Each row is a point on a tangle of strands that fork and nearly touch. The rows are in no order.
Points whose rows are less than 82.7 apart are linked; no others are. Some points are linked to none.
koreg: [-27 -14 15 11 11 -14 60 22 -7 -2 5 -30 -7 31 -82 -20 -40 35 -2 12 -13 15 -20 -38 13 10]
zana: [-6 19 29 2 -49 4 2 3 0 18 -21 -25 -13 16 -20 -26 -6 18 -1 47 12 18 -22 -7 26 16]
ziros: [6 29 -35 -6 10 -9 -15 -20 -29 3 3 40 9 -6 28 -22 -26 -31 -6 -4 3 20 1 53 12 -10]
zado: [7 -25 6 -13 -3 28 -38 52 -13 -6 -23 7 -40 -40 -39 22 18 -46 -18 -9 5 -31 1 3 -3 10]
Kirug: [9 -1 -19 15 52 -5 47 -4 4 -8 42 15 23 18 -31 16 -23 27 21 -33 -13 -25 8 -46 -13 -23]
Vure: [14 21 -17 -5 14 -7 -11 -6 -19 26 -15 20 -6 -6 -1 -18 -43 -33 -4 5 19 -10 -13 28 25 -1]
Migir: [24 -9 -51 2 14 -12 -28 -13 4 -50 18 7 22 -7 25 -2 9 21 -21 -35 20 39 23 42 2 -2]
suv: [24 24 -7 34 -1 -9 4 -52 5 -13 37 -37 51 22 2 -3 -6 35 1 16 0 8 3 -20 0 6]
tefe: [9 6 -57 0 8 -8 -27 -22 -16 -31 14 26 14 -11 24 -19 2 -7 -16 -26 3 35 19 57 4 -11]
Kez: [-26 -21 17 9 -38 23 -8 43 4 -13 1 -18 16 13 -39 6 56 32 -4 -8 -17 43 19 -43 -10 17]
laz: [51 7 -35 20 5 3 -20 -2 10 -78 53 -18 3 -19 7 5 9 1 -8 6 -8 -8 -12 62 1 -12]
roto: [26 -22 -34 13 26 -8 3 2 -11 -53 35 13 31 11 37 26 -6 37 -4 -37 7 24 23 21 7 -14]
gaki: [20 -3 -44 -7 60 -7 3 20 -29 -26 12 46 -8 -18 -7 11 -23 -22 9 -48 -4 -4 -5 40 9 -25]
Bok: [17 11 -38 -1 49 9 -6 10 -7 -6 23 34 2 -5 -8 4 -7 -5 17 -43 -9 -10 2 12 -10 -27]
negig: [-7 50 -44 -3 35 13 -21 4 4 4 -3 31 6 -5 -7 -8 15 -33 16 -32 -25 -19 12 28 -12 -33]
rubi: [-52 11 60 -5 -63 -4 7 30 33 31 -43 -26 -20 4 7 -12 38 -7 0 40 -12 9 -12 -2 -10 6]
Sadit: [11 -33 -10 -6 21 31 -22 57 -7 -9 -3 6 -18 -17 -59 30 5 -22 -10 -25 -8 -18 10 -18 1 6]
posa: [7 -6 13 -4 -20 17 -5 20 3 -7 27 -18 -8 -2 -17 6 46 34 31 -2 11 15 -10 -43 -11 8]
Fivid: [-1 2 4 -22 -26 -11 -60 -10 30 -6 -23 14 -24 -44 2 -8 24 -34 -20 3 30 -6 14 50 -4 16]
Pas: [-9 4 19 5 -62 -3 -3 -15 -4 2 -3 -26 0 10 -11 -31 16 34 1 33 20 42 -13 -12 23 19]
dubid: [2 22 -28 5 54 -28 37 -21 -32 1 9 20 -7 10 -5 -8 -85 -25 -15 -5 -3 -19 -15 22 12 -21]
Val: [-27 12 30 -3 -27 6 12 43 0 25 -37 -27 -33 15 -34 -17 -12 -5 -2 48 -5 -5 -35 -14 19 17]
pob: [-4 -15 31 14 -23 -10 38 4 -29 -9 9 -20 3 23 -22 -23 -27 55 14 24 9 44 -33 -24 38 16]
Dugu: [3 -16 -26 -8 22 -6 19 -29 -15 18 22 37 34 10 30 5 -6 38 27 -36 4 42 24 -25 -10 0]
satak: [6 44 -45 5 37 4 11 -22 3 -24 35 13 15 21 12 -8 -10 -21 15 -7 -32 -17 -9 39 7 -21]
teli: [21 -24 -41 -10 43 -17 -2 15 -44 -44 6 56 2 -17 20 15 -29 -13 2 -53 -4 19 -4 53 17 -22]
Bine: [36 8 -33 12 -10 7 -39 15 25 -80 29 -22 2 -38 -12 11 22 -21 -28 3 -18 -14 6 62 -16 -10]
keze: [3 22 7 -6 4 -25 -11 31 54 33 -27 1 -12 -6 31 8 18 -59 20 6 -7 -53 13 4 -9 -2]
mador: [20 -36 -25 0 43 -13 1 17 -21 -50 8 47 23 9 38 28 -26 18 -5 -50 12 23 24 37 15 -11]
rusa: [-1 -7 7 -6 -49 -2 -23 -32 -1 0 -8 -19 -3 -5 2 -31 16 24 -14 18 43 38 -1 6 18 25]
ziguk: [-48 15 55 4 -50 7 6 11 27 21 -28 -28 5 3 -3 -9 57 11 9 32 -27 8 -8 -27 -32 9]
boz: [-13 -66 4 14 22 -15 32 -1 -56 -7 -12 12 -29 -7 40 16 -69 22 13 -15 19 -10 -14 -17 17 10]
Letiv: [14 29 -18 -12 20 -17 -14 19 1 19 -24 19 -20 -23 11 -11 -27 -55 4 10 8 -36 -21 37 15 0]
zok: [-16 -20 -4 -22 44 -16 54 -16 -36 24 -12 -12 -33 7 -15 -4 -64 18 11 14 8 -13 -29 -29 13 0]
nok: [-2 4 39 11 -15 -4 41 17 -18 -10 26 -22 -7 1 -5 -19 11 53 53 25 -4 26 -50 -52 0 2]
fasu: [20 -17 -8 -4 -35 -12 -32 -34 -6 -16 13 -1 -15 -19 18 -18 10 20 -19 -2 51 45 5 22 18 26]
bek: [-4 9 27 -3 -20 9 19 26 5 0 17 -17 -20 -10 -8 1 37 29 53 18 8 7 -39 -56 -13 10]
Dizaz: [18 -46 11 3 -10 -2 -7 -14 -26 -23 20 30 -23 -21 70 15 -23 17 12 -12 33 16 1 9 7 7]
Ladov: [6 16 -3 19 -5 11 -20 -9 4 19 2 -9 21 8 -26 -8 -4 -6 -12 -1 -5 -18 12 2 7 -1]
Ziz: [-34 -7 23 7 -3 23 -13 -7 8 35 -26 1 37 23 -35 18 26 -14 -29 -18 -37 -16 43 -22 -25 -14]
Relez: [-13 8 -10 -6 39 -26 38 -18 -12 19 -27 -5 -5 32 -77 -16 -71 -22 -27 0 -1 -21 12 -25 2 -10]
faro: [22 27 13 1 -26 -12 -21 -3 30 13 -10 -12 -11 -10 14 -10 1 -24 4 36 23 -26 -7 21 14 17]
dogi: [2 14 12 3 -12 13 -22 6 15 25 -22 -10 3 1 -13 1 3 -29 -13 16 -1 -31 8 14 3 -3]
mezul: [-13 -6 -10 -19 55 -25 51 -21 -16 20 -19 -25 -33 19 -52 -4 -68 3 -5 23 11 -22 -10 -26 -1 -12]
Buk: [-30 8 32 -1 -13 23 -7 -9 20 50 -33 -10 28 16 -9 10 39 -11 -11 1 -39 -23 20 -21 -33 -9]
fos: [9 5 11 7 -17 -13 19 -49 -27 21 15 -3 27 24 26 -22 -35 41 11 20 0 32 -10 -26 11 13]
Bos: [-38 1 32 8 -51 20 -9 12 9 2 -21 -25 9 -1 -24 -18 55 23 3 11 -16 31 6 -33 -22 9]
livez: [5 5 -34 -2 8 -5 -2 -42 -9 21 18 28 24 -5 42 -15 4 21 17 -19 13 35 14 -11 -17 -2]
Vufi: [28 -4 -3 -6 13 7 3 -8 -1 -12 37 8 -11 -18 32 21 24 34 41 -16 22 -1 -12 -28 -18 -11]
kovif: [-15 59 -45 3 22 13 -9 -28 16 21 0 22 24 3 29 -23 14 -15 20 -12 -18 -5 15 9 -22 -20]
vav: [3 16 -14 2 -7 -5 9 -59 -15 30 20 13 32 10 47 -19 -24 25 12 7 4 39 1 -16 -13 11]
pugo: [-21 -6 52 -8 -37 -15 4 16 56 24 -26 -33 -9 3 32 19 48 -33 -22 32 -13 -34 9 -5 -15 10]
muve: [-28 -30 54 -11 -28 35 13 -2 -3 23 -31 -16 7 -3 10 34 57 -23 -65 24 -38 -9 15 13 -14 2]
piro: [5 -10 -27 -18 24 5 -3 -2 3 19 8 26 27 14 -10 7 14 35 22 -50 4 35 33 -35 -8 -7]
miz: [-7 48 -61 7 19 9 -3 -39 7 -30 25 5 24 11 28 -24 12 -11 7 -10 -24 10 1 34 -10 -18]
nasu: [-12 -20 24 -6 -3 35 -34 24 -8 9 -35 17 2 -20 -19 30 35 -49 -41 -21 -23 -19 34 16 -16 -8]
duka: [17 -22 -21 -21 24 18 -19 32 -2 2 4 20 7 5 -32 23 21 17 14 -52 9 17 23 -24 -1 -10]
lun: [-18 18 9 8 23 -7 27 -14 8 29 -25 1 13 41 -76 -8 -56 -29 -34 -9 -24 -31 20 -24 -5 -18]
lop: [38 4 -8 18 15 -1 12 -20 -17 -12 43 6 11 -2 28 6 -25 19 13 3 11 -8 -11 9 11 -7]
rokim: [1 -54 19 3 -7 0 19 -8 -43 -3 7 28 -21 -10 54 11 -29 28 27 -15 23 7 -18 -21 6 5]
laku: [-22 16 20 -7 -11 -48 -16 -11 87 13 -18 -30 -7 -10 54 6 57 -32 -16 1 -4 -40 25 2 -36 9]
Sal: [24 -9 -21 -5 -15 17 -56 21 27 -72 5 -17 -3 -48 -13 29 29 -27 -47 -16 -21 0 30 37 -38 -15]
pobe: [5 35 -5 -14 25 -22 -3 32 23 38 -37 12 -20 -13 17 -7 -19 -63 13 13 0 -50 -13 11 4 4]
kofu: [8 -12 28 11 -30 -10 29 -38 -32 -6 21 -13 14 13 25 -9 -19 52 16 29 14 40 -22 -31 17 16]
sil: [38 -32 -6 21 26 -1 8 3 -10 -38 32 5 21 4 15 22 -8 37 6 -29 18 4 8 -2 14 -7]
gadis: [45 8 -27 31 20 -3 1 -3 -9 -64 52 -3 9 -6 12 4 -19 2 0 8 -14 -17 -17 62 21 -15]
ruda: [18 9 20 -4 -23 -17 16 -34 3 -6 33 -5 -18 -6 60 2 -5 18 30 38 34 3 -27 -25 2 19]
zibo: [9 13 -36 -13 -2 -6 -48 -12 5 -21 -9 19 -9 -36 13 -18 17 -26 -13 -12 17 6 12 59 -2 -10]
Topa: [10 -14 5 0 -14 30 -50 23 18 -27 -14 -3 -1 -33 -8 29 42 -37 -43 -16 -15 -17 39 20 -34 -4]
deri: [-19 -41 11 -4 34 -15 48 -8 -47 9 -11 -3 -33 -2 18 6 -61 28 21 5 15 -8 -32 -21 14 9]
ver: [0 -5 21 6 -21 -5 24 11 -24 10 -5 -21 -18 26 -26 -19 -33 30 -1 34 10 23 -36 -8 39 14]
vam: [27 6 -23 36 23 1 18 -23 -19 -43 50 8 13 10 36 0 -35 6 -6 6 -4 -5 -7 49 15 -14]
Fif: [0 41 -37 5 54 -11 32 -16 -13 -11 26 24 3 21 5 -8 -57 -31 8 -8 -24 -25 -20 28 11 -23]
lof: [-12 17 13 -14 9 -9 24 22 8 40 -37 -21 -33 9 -10 -14 -29 0 25 42 4 -18 -48 -29 16 17]
turub: [27 -31 -8 -11 -17 -8 -21 -20 -22 -15 19 22 -14 -19 33 -12 -16 12 -7 -9 40 27 0 32 23 13]
kida: [21 18 12 -18 -24 -24 6 -6 31 7 17 -14 -24 -7 40 2 -5 -4 24 44 35 -19 -24 -8 13 26]
Tul: [-25 -1 18 11 -2 3 17 -7 10 27 -15 7 35 43 -81 -6 -23 -4 -18 -14 -26 -2 30 -36 1 -3]
rusuf: [-26 -11 51 -3 -37 13 -1 -2 31 20 -26 -36 7 0 19 21 55 -25 -45 26 -16 -20 14 5 -24 14]
dones: [-28 14 14 -7 -16 14 -18 -9 32 49 -29 -4 7 2 10 -2 48 -14 22 -6 -13 -23 14 -27 -36 -7]
mez: [-24 -7 40 -4 -65 1 -36 -1 19 0 -28 -28 -25 -9 -10 -9 30 -12 -28 34 25 -3 1 27 11 21]
ded: [-17 7 6 12 -5 10 -11 -17 9 26 -9 -1 38 28 -46 -8 -5 0 -16 -13 -17 1 28 -17 5 -2]
Nes: [9 -43 -19 -17 43 15 -10 57 -13 -7 2 12 -7 4 -55 27 9 5 1 -50 5 1 13 -29 7 -4]
Dofal: [-10 21 20 -13 -7 2 -4 17 52 40 -26 0 -5 -4 20 11 44 -27 31 4 -7 -41 11 -26 -27 4]
midaz: [-32 13 14 -7 9 -1 44 43 5 32 -21 -26 -35 -2 -30 -15 -8 16 42 26 -14 -10 -47 -51 -8 11]
gezim: [-39 8 43 -10 -43 0 1 46 24 31 -44 -15 -35 1 -10 -13 12 -22 -2 46 -2 -6 -25 1 13 13]
doku: [8 -27 4 5 -24 30 -22 30 10 -31 21 -31 6 4 -33 22 56 28 1 -8 2 19 18 -45 -9 15]
kife: [-30 -32 42 -9 -8 43 -7 8 -17 16 -37 6 14 -4 -5 36 49 -30 -63 -9 -38 -3 32 8 -14 -9]

Follow the links from the first point to the second, and from the first to the third. Name the last point that the two ways share.
turub / ziguk / Dugu | zana
Topa / pobe / kovif | roto
livez / lun / nok | zana
gaki / keze / nasu | roto
dones / Pas / ruda | ded
midaz / Dugu / doku | Val
faro / ziros / zana | ded
Fivid / Sal / ruda | tefe

A fork is a point with three links. Follow the links from the first point to the second and name the forks in between, in order.
kida / Relez | ded
Dugu / Dizaz | zana
keze / Topa | tefe > roto
Kez / turub | Val > zana
nasu / dones | roto > tefe
ver / dones | zana > ded
kife / satak | roto
Ladov / roto | ded > tefe
kofu / ziguk | zana > Val

Name the points in between on the shortest way along the links from the first point to the second, in order.
lop / negig | sil > roto > mador > teli > gaki > Bok
ziguk / zado | rubi > gezim > Val > zana > ver > pob > kofu > fos > vav > livez > Dugu > piro > duka > Nes > Sadit
ziros / Dizaz | Vure > Letiv > pobe > keze > Dofal > dones > Buk > Ziz > ded > Tul > lun > Relez > mezul > zok > deri > boz > rokim
roto / Bine | sil > lop > vam > gadis > laz
